The views of a scene show one set of named points, each view turned or mirrored, and shifted as a whole, with a little noise and some points left out.

Scene 1
View 1
Q624: 10, 3, 3, 2, -10, -18, 2, -8, 6, 20, -5, 8
Q388: 8, 15, 7, -5, 12, -10, -2, -13, -3, 20, -28, 3
Q711: -8, 12, 3, 11, 11, -4, 18, 3, 6, 14, 4, -1
Q502: -21, 3, 8, -18, 21, -21, 15, 8, -4, 16, -8, -9
Q340: -11, -3, -1, 10, -11, -20, 14, 0, 11, 17, 19, 7
Q507: 1, 10, 6, -1, 7, -10, 11, 4, 2, 15, -5, 0
Q141: -10, 4, 4, 0, 6, -12, 20, 10, 5, 13, 11, -2
Q404: -8, 3, 1, 7, -3, -19, 8, -6, 6, 19, 5, 4
Q676: -17, -6, 6, -19, 3, -32, 7, 1, 0, 18, -6, -4
Q722: -15, 1, 5, -9, 8, -17, 18, 14, 1, 15, 7, -6
Q794: -7, 8, 4, 2, 6, -8, 20, 11, 4, 14, 7, -1
Q897: 3, 7, 5, -3, 3, -14, 7, -2, 1, 17, -10, 1
Q983: -2, 8, 6, -7, 7, -18, 3, -7, 1, 19, -20, 1
View 2
Q897: 1, 4, 7, -9, -5, 10, 1, -16, 0, 12, 6, 3
Q722: 9, -7, 3, -2, 2, -7, 18, -7, -6, 28, 4, -4
Q794: 1, -3, 11, -3, -5, -1, 21, -14, -7, 21, -2, -5
Q388: -1, 4, 4, -11, -13, 13, -13, -26, -1, 6, 19, 8
Q507: 1, 0, 12, -8, -7, 5, 9, -15, -4, 16, 3, -1
Q340: 5, 8, 11, 2, 11, 10, 15, -6, 0, 23, -26, -1
Q502: 12, -11, -3, 1, -3, -9, 8, -13, -6, 31, 19, -1
Q676: 18, -1, -4, -3, 11, 0, -2, -3, 4, 29, 12, 2
Q624: -2, 9, 12, -9, -5, 13, 1, -18, 0, 8, 0, 3
Q983: 4, 3, 3, -7, -6, 9, -7, -17, 2, 13, 15, 6
Q141: 4, -5, 9, 0, 0, -2, 22, -11, -6, 24, -6, -6
Q711: -3, -1, 10, 1, -12, 2, 18, -23, -11, 17, -8, -2
View 3
Q388: -5, 2, 3, -12, 3, 1, -25, 9, 8, -3, -20, -24
Q404: 10, 0, -1, 5, -3, 2, -14, 13, -7, -7, -7, 8
Q794: 20, 4, 5, 4, -5, -13, -15, 12, -14, -15, -12, 2
Q624: -1, -6, -4, 3, 0, -6, -12, 13, 7, 0, -4, -1
Q897: 6, 2, 1, -2, -2, -5, -19, 11, -2, -6, -11, -10
Q983: 2, 8, -3, -8, -2, 2, -21, 9, 1, -3, -13, -19
Q340: 15, -1, -3, 15, -4, -2, -8, 16, -10, -7, 1, 21
Q141: 23, 7, 2, 4, -6, -11, -13, 13, -19, -16, -9, 4
Q676: 17, 20, -15, -4, -7, 9, -11, 7, -15, -1, 2, -11
Q507: 14, -1, 7, 4, -2, -21, -15, 13, -7, -13, -11, -6
Q502: 27, 22, -3, -7, -9, 0, -18, 8, -21, -12, -11, -19
Q711: 17, 0, 12, 2, -3, -9, -18, 15, -12, -18, -20, 5
Q722: 26, 15, -4, 1, -7, -7, -13, 10, -20, -13, -8, -6
View 4
Q507: 2, 9, -10, -4, 12, 4, 6, -3, 19, -15, -2, 2
Q711: -5, 18, -13, -8, 20, 4, -1, -1, 29, -15, -4, 8
Q404: -4, 7, -11, -7, 9, 0, 6, 1, 21, -14, -8, -1
Q897: 1, 3, -11, -1, 5, 1, 10, -5, 14, -13, -2, 0
Q722: 3, 16, -6, -6, 6, 10, 3, -13, 23, -9, 2, 25
Q983: -5, 1, -15, 5, 6, 5, 11, -7, 5, -12, 2, -4
Q340: -3, 6, -8, -17, -5, -2, 3, 1, 38, -5, -20, 15
Q141: 1, 17, -6, -11, 11, 6, 1, -6, 29, -9, -3, 20
Q676: -7, 4, -8, 1, -17, 15, 9, -21, 15, 5, -1, 32
Q624: 2, -4, -10, -6, -4, -6, 11, 2, 18, -12, -11, -5
View 5
Q141: -4, 12, 5, 10, 5, -10, 8, 8, 2, -3, -12, 14
Q502: -2, -2, 8, -1, 8, -10, 1, 17, -2, -15, -6, -9
Q676: -11, 5, 6, -5, -11, -6, 3, 15, 6, -11, 5, -10
Q794: -5, 6, 2, 12, 8, -6, 9, 8, 3, 2, -13, 15
Q983: -12, -21, -8, 10, -2, 5, 5, 11, 9, 13, 5, 1
Q711: 1, 3, -3, 14, 14, -8, 5, 7, 5, 8, -13, 20
Q624: -15, -9, -6, 13, -10, 7, 11, 7, 13, 17, 4, 9
Q388: -4, -20, -9, 1, 2, 1, -1, 15, 10, 8, 11, -4
Q404: -4, 7, -3, 7, -6, -4, 5, 8, 11, 11, 2, 14

In a view up to two points have been moved. Name them for each view, in the order of its rows, or write -.
view 1: -
view 2: Q624
view 3: Q507
view 4: Q404, Q676
view 5: Q983, Q388
